Each row is a point on a landscape with many valleys, with its height.
A ball rolls from a point to whichever of its 2 nearest points has the largest drop for the distance, and stops where none of them is lower. Distance is the straight distance between rows; heights are no part of it.
lape h=1.82: [-18  56 -10  34  -6 -23  17 -20   3  14 -61  35  18  11 -22 -32 -27  17
  -1 -19]
rozo h=3.06: [-11 -23 -27 -31   4   7  29  18  15 -10  42 -48  -7   6  18  -7 -12   8
   1 -38]
Lirin h=6.45: [  4 -12  20  18  23  -3 -53  10 -12  -1 -14 -11  11  17  22  16  -4 -11
  38  16]
nif h=4.76: [ 32  24  38  28 -28 -17   1 -16   8 -17  -5  52 -22 -17   3 -42  -5   4
  12  -7]
tem h=4.36: [-17  -1  23 -31  15   6  15 -22  19 -17 -14 -16  12  16   5   7 -38 -28
  13  18]
Ziv h=7.00: [ 23 -30  21  38  -1  27 -23   1   7   8 -18  21  -6  14 -11  13  21 -11
  36  32]
Modaz h=7.37: [ 25 -39   3  26 -29  53  10  13  -3  23  11   6 -23  -2 -16 -12  56  -4
   2 -17]
zaf h=6.25: [ -6   9  40 -31   6  39   9  -2  43  26  22 -12  -6  -9  11  45  27  13
 -32  16]
faf h=4.28: [  6  42  13   6  -3 -16 -57 -16  20 -15 -35 -16   9 -11   6  -8 -24  -4
  39 -14]
kalob h=2.07: [-24 -31  -3  -6 -25  14  29  36 -46  40   9  35   2 -21 -27 -35  30   0
 -30 -20]
Rafov h=3.31: [  4 -17  18  -1 -15   3  30   2  17  11 -16  51 -23   0   3  -2   4   0
  -3  28]
siku h=2.50: [ -8  16 -17  12 -13 -29 -14  11 -40  -7  -9  48  10 -20 -30 -24  11  21
   2 -29]
Mar h=5.05: [  5  24  36 -19  14  -2 -14 -41  35 -11 -33 -15  22  -2  10   6 -43 -28
  10   2]
retim h=4.69: [ -8  14  28   2  -7 -13 -40 -31  22 -10 -47 -26  26  -4   7 -23 -34  -8
  25  -9]
rada h=2.98: [-14 -34 -12  -4 -10   9 -13  13 -15   5 -11 -10  -1  10  -8   1  25  -2
  12  25]
lidet h=2.77: [  4 -18  28  21 -31  10   8 -14  -9 -14  23   3  11  17 -31 -19  59 -32
  52   8]
nefip h=4.30: [ 21  12   8  24  -9 -24  -2  19 -21 -19  37  49 -21  -2   4 -22   7   5
  28 -18]
fut h=1.86: [-22   7  13  35 -29 -10  13  -8  -7  14 -60  58  17 -17 -39 -49 -14  -5
  -1  -4]
Sopek h=1.42: [ 10 -26   8  11 -20  39  23  30 -39  35   9  45 -14 -17 -29 -21  25 -16
 -17 -23]
fude h=3.54: [-27 -23 -18 -36  23  -6  12   9  -4 -11  36 -33   7  14   0  -8 -14  -3
  18 -18]
gosas h=5.00: [  6  27  23 -31  11 -15 -26 -14  21  -4 -10 -15   9 -13  14  43 -19  -7
 -20  18]
rigu h=3.92: [  0 -22 -10 -19 -20 -16 -10  35   2 -13  37 -28 -16   4  21  -4  -1 -19
  26   9]
mes h=2.81: [  3 -32   0  -7  -1  24  45  10  18  18 -10  24 -25   6   7   7   4  13
 -20  21]
fod h=3.44: [ -9   8 -11  -3  -4 -39  46  18 -14 -12   4  45 -12  -6   8 -19 -24   9
 -21   9]
Kedi h=2.83: [-12  15  -4  22  -1 -19  -1  -2 -44   1 -25  61   5 -22 -31 -36 -13   5
 -22 -24]
Zuzer h=7.22: [ 27 -41  12  48  -3  39  -5   3 -15  15  12  11 -19  10 -14   2  45   3
  25   5]
nit h=4.81: [ -3  38   7  -4  35 -19  20 -47  34 -15  27 -15  16   0  14  25 -24  24
 -44  27]
Motat h=6.20: [-22  -8   3   7  24 -21 -33  12 -12  -9  -5 -16  25   7  22   3 -12  -2
  44  18]
zake h=6.89: [ 14  -7  -1 -17  13  46  -8  -6   8  15 -19   5 -13  22 -29  31   9   5
   4  -5]
Feg h=5.33: [ -3   1  27   0 -21 -34 -35   0   2 -32  19 -32  32 -26  12 -17 -38 -38
  46  -1]
riged h=5.81: [-14  28 -15   0  37 -10  19 -36   9  -1 -11 -28  22  34   4  28 -29  -6
  -8  12]
vafov h=4.53: [  8  -9  32  27 -25 -19 -24 -25  -1 -31  24 -14   7   3   8 -27   5 -29
  44  11]
dudak h=1.97: [ -5 -17   3   0  17  32  11  -6 -17   3  -3  43  -7  15 -39 -18  10  21
   6 -24]
nula h=2.24: [-14  -9 -26 -10   1   1 -37  18 -31   7  11  -5  15   7 -32   2  42  22
  21 -17]
dezu h=2.72: [ 10 -25  -1   7  -8  43  33  12  31  24   4   3 -33  -3  29  -8  24  26
 -37 -29]
Pela h=2.97: [ -1  -6  12  11 -17 -16  30   0  -1  -5 -27  58 -14 -11 -11 -33 -19   0
 -17  11]
tum h=0.34: [-14   2 -39   9  25  21  47  16 -10  32 -24   3 -11  22  -4   3  22  28
 -35 -26]
Sota h=4.24: [ 19  -6   8  -5  -3 -15  -9  15   4 -12  35 -13 -24   2  40   9   5  -7
  29  14]
buzim h=5.39: [  5  21  36 -51   1 -10  -9   3  13   8  16 -22  15 -22  16  54 -23 -20
 -31  23]
lur h=4.17: [ 11 -14  -3 -27  29   4 -24  19 -32   9   9 -47  40   0  20  26 -40 -20
  -6 -18]
vurif h=5.84: [  3  17  27 -50   3  13   4   7  29  20  26 -33  -6 -10  32  48  10  -1
 -33   2]
par h=3.77: [ 16  14 -23 -25  12   7 -12  19  12   2  20 -36 -24  -2  30  33   9  23
 -34 -22]
niki h=3.91: [-22  -9  -4 -33  13  -8  15  -1   9 -20   7 -18   4  21  -1   6 -16  -8
  21   5]
Deze h=5.60: [-14  -7   5 -14  -3 -29 -31  21  -3 -16  32 -32  35 -24   4   9 -39 -35
  34  -1]
gabiv h=2.62: [-10 -28 -13 -10 -20  25  -8  19 -22  18  -6   1   2  13 -30  -5  49  11
   8  -9]
radin h=2.19: [ -7 -19 -12  -6  16  15  26   3  27  19 -26   2 -13   2   5  29   4  14
 -27  34]
tuzam h=1.83: [-23  15 -36   6  12 -22 -19  14 -22  -8  -2   0  10   9 -32   1  11  18
   8   0]
fopug h=4.94: [ 28   4  34   9 -19  -8 -35 -21 -14 -28  26 -35  15 -11  14  -2 -12 -53
  36   2]
Sorif h=7.07: [ 17  20   0  -7  16  28 -31 -32   2 -19 -19  19  -6  13 -25  14   0   8
  13 -17]
bareg h=3.48: [ -7  17  11  22 -15 -21 -18 -11  27   3 -60  12  -1  -6   9   2 -14   7
  15  29]
rapas h=2.44: [-14  21  18  18 -13 -12  32  -6 -27   9 -41  65  -3 -29 -31 -37 -32 -20
 -29  -4]
zosis h=3.83: [ -1  27 -15   5  -8 -45  28  -2  25 -27  17  19  -9 -15  17   0 -29  22
 -26  17]
Donev h=2.84: [  0  47   4  19  15 -34 -14 -19  38   1 -41   8  -1  -7  25  24 -18  23
 -10  31]
Zet h=2.61: [-17 -37 -25 -15  -9   6  30  27   6 -12  40 -29 -13   4  22 -40  11  19
  -1 -29]
Mek h=2.18: [-24  32 -39  14  -6 -43  -8   2 -15 -16 -10  27  34  -5 -41 -19 -10  29
   7 -17]
fonuv h=5.41: [ -3  40  -6   6  51 -17  11 -38  30 -18  -2  -8  14  14  18  22 -35   8
 -12  21]
Sevo h=1.21: [ 22 -33  -4  -1 -16  30  -8   6  -1   3  26 -42 -27  -7  29  -5  22  13
 -15 -14]
vafuf h=3.28: [  9  -1 -15 -15  12  23  20  13  19  13  17  -8 -37   1  35   4  16  42
 -27 -17]
Viba h=2.36: [ 18 -32   6  -8   7  32 -34  14 -15  14  16 -53  -5  -2  31  18   9 -10
  -9  -7]
vevub h=3.36: [ 19 -31  13 -18  15  22 -40   8 -38   7  18 -45  28   7  14   8  -5 -28
  12 -15]
Pibo h=4.26: [  6  14  -8  -6  13 -23   9 -38  32 -26  16  -3  -9 -14  10  17 -22  28
 -49  22]
lavu h=4.44: [  6  20 -39 -25  16 -15  -8  -8  -2  -5  22 -52   1  -6   0  40 -35  -5
 -40   0]
Pori h=6.63: [ 14   9  18 -26  17  40 -13 -15  26  20  -7  -2 -18  -3   3  51  20   6
 -20   8]
moma h=1.24: [-14   1 -33  -2  31  17  30  14   0  18 -20 -19 -12  25  12  15  13  23
 -21   3]
vonu h=5.42: [  3  20  -9   0  27   9  13 -27  16  20  -7 -42  13   5  12  48 -14   0
 -57  35]
lekub h=4.89: [  1  25 -26 -29  24   4  20 -16   7  17   8 -60  23  -3  14  45 -18 -13
 -62   2]
mib h=3.76: [ 11  17 -21  -9   4 -12  31  29   1  11  19  29 -36  -6  15   8   7  31
 -27 -13]
mup h=6.11: [-12  33  -8 -29  36  -2  25 -37   2  -1  -7 -41  33  30  -5  31 -44 -39
 -21  10]
napov h=4.61: [ 19   1  15 -14 -16 -27 -26   3  11 -23  18  -9 -15 -21  36  12 -19 -21
  10  37]
fir h=4.49: [ 13  19   5   9 -21 -40  -2   3   0 -29  22  52 -11 -11  -2 -40 -15   1
  25 -23]
lezi h=4.08: [ 14   4 -14  -2 -12 -20  10  42  -9  -7  38  35 -38   0  15 -10  16  17
  12 -15]
Tevod h=1.27: [-10  -7 -18   0  17  28  35  22 -30  28 -12  32  -8  20 -21 -11  15  20
  -5 -24]
nakif h=4.18: [-10  -4   8  17 -23 -19 -34 -19   3 -31  -3  -5  22  -9  -8 -34   1  -3
  40   2]
veso h=5.90: [-23   5  -1  -4  22 -39 -22   9  -3  -8  -7 -23  47  -4  14   6 -55 -23
  33   4]
duse h=6.76: [ 25 -16  33  32  10  16 -34 -14  -1   2 -12  -9  -9  12  16  22  18 -20
  25  28]
bikig h=3.86: [ -1   6   1   8 -10 -15 -16 -14  13 -22 -28  13  -4   0  -2 -17  -5   7
  19   4]
zokez h=2.22: [ 23 -33   5  22  -4  59  34  26 -10  44  -3  44 -22 -21 -21 -18   8  -5
 -33 -12]
tizip h=1.40: [-25  58 -24  41   1 -42  34 -16  -2  -1 -27  34  25   6 -27 -44 -36  12
   7 -31]
Fiza h=3.37: [  4 -31  -9  -5 -18  16  -6  36   1  21  -5 -30 -24  17  23  11  37  -9
  13  14]
sopat h=2.03: [ -4 -40  -5  -6 -11  36  22   7  19   4  11 -33 -22   7  27 -29  18  10
 -15 -31]
rokep h=2.27: [  9 -26  18  16 -22  17  -5 -25  -1 -17   7  21  -5   8 -26 -27  27 -16
  34   3]
Rurek h=2.02: [  1  36 -13  22  19 -19  11 -18   9   2 -41  29  -5   5  -6  17  -6  24
 -25  31]
Roro h=1.57: [  6 -36  14  13  -6  27   0 -20 -13  -4  -6  48   5  -9 -37 -34  21   2
  10  -6]
Nulip h=7.49: [  3 -35   2  24 -36  49  15   9 -21  29  28  -6   3   1 -34 -12  90  -8
  10 -23]
Ruz h=2.49: [-18 -32 -13  -8 -30   9   5  22 -42  18  13   9   8 -16 -27 -32  51   8
  -6  -5]
zelu h=3.58: [-13 -32   2 -17 -28  -7 -10  14 -13 -15  36 -30   8  10   2 -13  24 -35
  34  13]
Susad h=3.23: [ -5 -25   2   8 -26   0  -9   2 -23 -11  45 -31  17   6 -13 -14  59 -21
  32  -1]
Rokuv h=2.35: [-13  26  -6  39 -11  -9  24 -23  16   9 -65  46   5  -8 -31 -23 -28   7
 -18  10]
pef h=4.63: [ 10  32   6 -10  10 -11 -45  -8   9 -13 -13 -14   4  -2   5  29 -19  -7
  11   0]
sukig h=1.34: [ -4  37 -44  18  16 -33   8   6 -15  -9 -19  13   2  11 -13  16  -5  19
 -16  17]
Bebu h=4.09: [  8   5 -27 -29  -2   1 -14  13  -6  -6  29 -49 -13  -8  11  20  -8   4
 -18 -12]

Call two points neighbours if one is among the 2 nearest of the other. Go from one point of each pair to the other, from neighbour to neighbour, staying as low as possible. Name the highest point that can't be avoided.
Roro / sukig | Rafov
Sopek / rapas | gabiv
tizip / sukig | Mek
faf / Sevo | Mar
fut / tizip | Rokuv
Roro / tum | dudak

For each start below, name the point where the ball stops.
fir | Sevo
Rafov | tum
Pori | faf
Sota | Roro
Nulip | Sopek
napov | Roro
Lirin | sukig
fude | Sevo
lekub | Sevo
rada | Sopek
vafov | sukig
